Points on a hilly landscape, in no order, each with its height.
From any point a climber steps to the highest of the 2 points nearest to it. It stops when none of these is higher. Distance is the straight distance between rows; heights are no part of it.
Z_459: [104  90  96 106 151 151 119 173  46 155 172  84 128 105  98  84  57 128
 137 123]  (h 800)
Z_523: [121 152 119 120 187 142 132  26 162 154  99  91 141 173  90 171 195 172
  87 148]  (h 183)
Z_796: [143 121 110 131 158 115 155 125 116 106 136 166 171 129 117 168 102 141
 122 173]  (h 433)
Z_982: [141 145 120 129  97 155 171 155 179 175 140 115 134 126 154 159 105 197
 134 153]  (h 533)
Z_304: [149 107  95 122 111 145 114 167 117 130 136  78  99 110 119 166  92 167
  88 120]  (h 635)
Z_334: [164 100 126 126 141 110 150 120 106 116 135 174 164 130  96 145 143  96
 106 141]  (h 370)
Z_629: [109  86 101 137 154 139  59 140  98  88 107 113  99  98  85 138 135 161
  67 118]  (h 364)
Z_364: [143 173 155 101 121 164  88 136 118 150 154 181 154 142 169  82  79  70
 153 118]  (h 418)
Z_69: [175 144 108 154 105 107 111 130 167  29 117 115 120 114  93 168 102  81
 112 121]  (h 309)
Z_767: [156 125 116 108  88 119 167 162 142 182 159  99 104 138 191 118  66 132
 164 134]  (h 449)
Z_475: [106 111 125  97 142 129 166 185 122 143 118 148 150 103 162  96  56 129
 141 155]  (h 719)
Z_581: [112 103 114  92 147 156 125 163  54 134 171 139 150 120 125  74  83  99
 148 130]  (h 731)
Z_156: [122 113 153 126 118 113 153 178 127 107 107 159 144 101 136  94 125  84
 134 143]  (h 479)
Z_620: [ 80 139 128 149 178 151 123  79 142 140 101 144 136 134 111 154 184 190
 114 143]  (h 360)
Z_622: [120 154 153 151 156 133 101 121  47 149 168 126 136 134 111 126 133 106
 186 125]  (h 343)
Z_670: [112 125 126 156 150 110 187 177 133 115 105 122 168  85 118 155  72 167
 155 186]  (h 531)
Z_692: [137 125 130 101 150 136 103 130  93 127 140 185 142 135 150  93  98  74
 129 122]  (h 489)
Z_743: [113  93 102 148 145 105 192 158 105 164 137  75 121 112 117 158 100 184
 160 170]  (h 641)
Z_188: [182 131  90 106 106 124  79 102 164  77 121 133 102 127 100 164 117  99
  73 106]  (h 408)
Z_333: [ 74 132 161 139 134 128 156 159 160 134  88 143 130  94 154 120 146 170
 149 147]  (h 735)
Z_800: [152 140 126 129  82 106  98 106 154  73 110  89  74 137  96 139 184  69
 121  78]  (h 158)
Z_700: [144 143 172 151 120 107 147  88 110 144 135 124 149 144  96 147 191 107
 135 106]  (h 686)
Z_659: [177 126 105 136 102  99 138 164 139  66 144 122 110 123 131 150  90  73
 110 135]  (h 484)
Z_624: [143 165 141 165 110 116 134 150 149  83 128 125 143 104 126 139  84 106
 156 139]  (h 498)
Z_948: [134 166 148 110  62 135 123  97 180 142 120  90  84 155 142 123 204 120
 145  75]  (h 727)
Z_826: [126 153 103 174 142 113 161 160 162  88 121 102 151 102 135 158  44 159
 166 173]  (h 451)
Z_531: [145 126 154 139 124 132  84 107  67 131 159 139 140 133  79 108 170  81
 114  83]  (h 241)
Z_377: [123 129 157 127 135 147 117 164  98 117 127 169 167 100 105 114 125 100
 136 149]  (h 423)
Z_655: [148 143 122 105 102 129 141 100 192 127 119 162 123 161 166 128 129 125
 113 126]  (h 585)
Z_579: [119 160 150 135 158 147 109 119  88 129 136 158 168 126 118 134 108 116
 160 140]  (h 380)
Z_739: [176 107 136 138  92 102 153 155 110  93 139 124 122 122 107 141 147  63
 117 119]  (h 648)
Z_518: [133 135 126 147  86 107  92 126 115  88 138  60  61 133 116 133 173 104
 135  69]  (h 174)
Z_641: [160 123 120 110 138 120  83  76  92 140 149 149 114 168 133 125 133  84
 100  87]  (h 677)
Z_755: [112 109 129 153 137 125 208 179 130 167 119 103 163  94 112 159 113 198
 149 179]  (h 587)
Z_202: [140 139 143 163 118 127 168 145 142 114 113 134 163  98  77 191 158 167
 127 162]  (h 649)
Z_818: [133  88 146 141 104 106 107 134 135 108 105 161 117  98 101  96 186  93
  93 106]  (h 246)
Z_533: [124 128  84 106 130 152 100 129 139 133 128  92  78 131 147 158 116 181
  96 112]  (h 553)
Z_111: [101  78  95  93 160 147 146 136  65 188 184 142 156 161 141  81 116 177
 127 141]  (h 463)
Z_585: [120 120 139 157 126 104 111 162  95  75 124 104 101  94 101 124 133  85
 141 114]  (h 729)
Z_758: [182 102  98  93 109 134  72 111 114 113 144 146  93 142 127 139 116 101
  69  88]  (h 551)
Z_557: [135  95 134 133 103 117 109 193 105  97 120  90  96  80 103 110 112  94
  99  98]  (h 609)
Z_63: [ 69 131  99 144 177 125 131  81 151 121  95 101 112 158 105 148 223 193
 127 141]  (h 337)
Z_411: [168 134 128 115 159 113 119  34 164 112 110 156 167 151 124 143  98 111
  88 144]  (h 262)
Z_388: [144 110 138 142  84 110  92 129 148  75 103 122  87  90  89 126 187  90
  97  83]  (h 206)
Z_457: [126 169 161 122  82 145  98 127 165 146 127 132 100 136 156 117 153 112
 135  87]  (h 811)
Z_742: [114 113  85  96 135 157  81 102 173 123 101 137  83 137 147 137 150 167
  82 117]  (h 483)
Z_615: [143  96 115  90 121 153  87 156  81 123 151 154 121 123 123  88 111  84
  99 102]  (h 576)
Z_991: [138 173  98 108 162 137 104  41 201 130  92  93 140 179 101 156 160 154
 102 146]  (h 160)
Z_744: [194 126 139  88 134 123 108  55 117 157 150 174 150 172 136 122 110  79
  88 114]  (h 777)
Z_193: [179 114 119 116 154 106 142  78 134 123 140 190 178 162 116 150 106  94
  87 157]  (h 315)
Z_770: [118 157 111 153 155 101 171  79 145 131 140 114 129 161 151 161 123 159
 195 171]  (h 43)
Z_695: [ 59 123 136 138 123 141 144 156 166 159  92 101  99 109 162 113 161 200
 124 122]  (h 700)
Z_789: [ 87 148 152 125 116 135  86 112 154 115  99 127  76 131 168  93 158 119
 146  91]  (h 713)
Z_679: [141  85  82 130 134 118 153 158  90 155 154  62 104 122 116 157  95 173
 113 133]  (h 732)
Z_14: [126 116 121  86 130 117 158  95 167 153 126 194 132 173 199 109 126 137
 134 136]  (h 613)
Z_442: [150 171 206 163 138 119 118  57 108 143 122 116 181 131  75 154 158 102
 130 120]  (h 651)
Z_746: [139  94 109 118 132 110 125 190 109  93 120 106 116  87 119 126  54  98
 101 129]  (h 578)
Z_690: [134 168 141 109 117 154 102 127 111 169 164 151 113 160 201  98  89 110
 176 112]  (h 371)
Z_653: [145 142 128 103  78 153 140 172 158 186 150 108 111 123 181 128  88 164
 124 121]  (h 491)
Z_917: [158 129 135 120  91 144 140 168  62 147 189 117 136 131 122 102 131  66
 158 113]  (h 292)
Z_96: [131 140 153 145 112 126  79 100  98 120 140 106  91 143 106 125 182 100
 126  73]  (h 212)
Z_73: [122 139 166 151  96 109 170 178 144 127 119 124 127 105 153 109 137  98
 169 134]  (h 534)
Z_220: [118 150 136 127 122 134 168 186 150 145 136 145 155 110 188  88  43 113
 173 160]  (h 657)
Z_952: [160 110 117  91 145 111 135  74 134 139 135 183 130 182 170 121 127  97
 112 127]  (h 683)
Z_506: [103 108 106 121 168 166 146 151  60 184 169 136 175 133 111 124 120 184
 146 164]  (h 440)
Z_398: [121  91 125 148 141 111  84 129 109  77 102 148 112  92  82 121 167 120
  87 118]  (h 293)
Z_941: [100 126 164 167 118 115 183 159 162 117  82 137 157  86 108 155 165 164
 135 157]  (h 693)
Z_900: [ 68  98 137 130 116  93 163 163 156 130  87  90  77 110 167  82 136 135
 139 109]  (h 638)
Z_446: [124 121 131 140 122 145 124 161  50 158 186  92 129 117 119  95 121 115
 182 119]  (h 316)
Z_281: [119  88 128 108 136 144 103 128  87 155 150 179 156 139 116  88 155 132
 101 113]  (h 509)
Z_496: [150 104  94  71 114 165 113 164  70 155 194 131 124 142 146  92  78 103
 120 111]  (h 660)
Z_740: [ 72 106 132 130 121 110 167 137 139 172 117  97  90 137 174  90 151 177
 158 121]  (h 673)
Z_336: [ 90 158  87 117 151 119 130 107 176  95  99  91 100 155 158 145 130 160
 168 152]  (h 92)
Z_981: [140 162 140 138 109 133 128 169 133 117 143 137 134 112 168 105  58  91
 167 133]  (h 584)
Z_408: [144 115 109 103 170 124 123  12 137 148 125 107 127 189 106 163 183 147
  71 126]  (h 201)
Z_689: [177 104 131 101 150 108 122  18 139 152 116 150 144 166 110 148 149 115
  65 129]  (h 225)
Z_511: [132 155 207 158 165 127 124  58 129 147  93 156 206 123  91 150 146 123
 123 154]  (h 620)
Z_215: [112 147 119 144 149 123 145 114 172  93  99 154 151 123 128 154 105 147
 138 167]  (h 514)
Z_394: [ 93 101 118 111 157 152 103 129  76 177 161 160 133 156 160  86 137 168
 122 119]  (h 482)
Z_248: [103  94 107 116 139 154  71 136 146 119 102 135  94  96 122 121 147 179
  56 114]  (h 428)
Z_842: [165 114 143 116  89 133 122 142  65 132 184 134 139 141  92  94 169  52
 119  85]  (h 265)
Z_526: [154 166 124 158 101 139 159 141 171 126 140 110 153 119 112 181 119 174
 139 151]  (h 589)
Z_847: [127 106 108 117 145 135 139 194  74 130 140  89 139  90 101 122  53 125
 138 143]  (h 718)
Z_513: [100 101 138 127 135 106 186 177 147 134  94 131 128 108 159 115 107 145
 138 151]  (h 787)
Z_18: [119 143 156 155 136 163 144 153  98 164 133 148 178 107  93 150 156 181
 141 148]  (h 397)
Z_373: [122 158 159 144 153 130 131  82 160 125  90 172 174 122 106 151 136 138
 114 153]  (h 580)
Z_371: [ 63  99 146 126 130 105 116 160 142 107  85 137  93 105 165  62 145 124
 125 108]  (h 590)
Z_445: [140 162 138 103  85 129 131  77 210 134  99 123 111 159 140 135 172 121
 121 108]  (h 661)
Z_97: [168 147  67 131 117 126  98 110 185  48 120 107 113 135 102 173  88 128
  92 124]  (h 274)
Z_80: [ 79 141 112 137 152 122 144 105 137 143 121 112 104 142 164 146 137 180
 181 155]  (h 66)
Z_621: [151 160 131 118  97 133 149 126 135 187 180 122 111 169 201 117 100 131
 193 134]  (h 403)
Z_13: [ 83 118 167 148 123 111  95 138 114 110 109 143  94 121 146  67 176  95
 139  91]  (h 624)
Z_958: [ 80 150 163 170 156 157 119 118 109 168 111 145 158 109  94 144 192 180
 135 133]  (h 381)
Z_580: [123 155 119 173 125 118 145 154 199  47  94 123 146  99 132 141  59 124
 151 156]  (h 398)
Z_897: [105 180  80 121 155 136  92  70 177 101  96  88 117 164 126 155 137 149
 143 135]  (h 126)
Z_773: [103 126 142 145 100  91 169 158 142 132 116  78  79 116 170  94 128 105
 183 124]  (h 588)
Z_432: [118 123 131 122 149 168 126 134  84 176 157 165 177 140 101 132 152 164
 116 135]  (h 417)
Z_884: [142 131 154 144  95 104 149 129 142 108 121 126 116 130 113 143 182  97
 142 116]  (h 741)

For each start below, name the point where the climber stops.
Z_518: Z_900
Z_770: Z_884
Z_63: Z_281

Call two points neighbours if one is among the 2 nearest of the other. Go from one point of each pair to the other, from neighbour to neighbour, staying as high as possible. Name the lowest point that can't be avoided.
Z_281, Z_900: Z_523
Z_585, Z_900: Z_690
Z_884, Z_585: Z_739
Z_679, Z_744: Z_580
Z_457, Z_900: Z_371
Z_457, Z_744: Z_655
Z_459, Z_585: Z_746
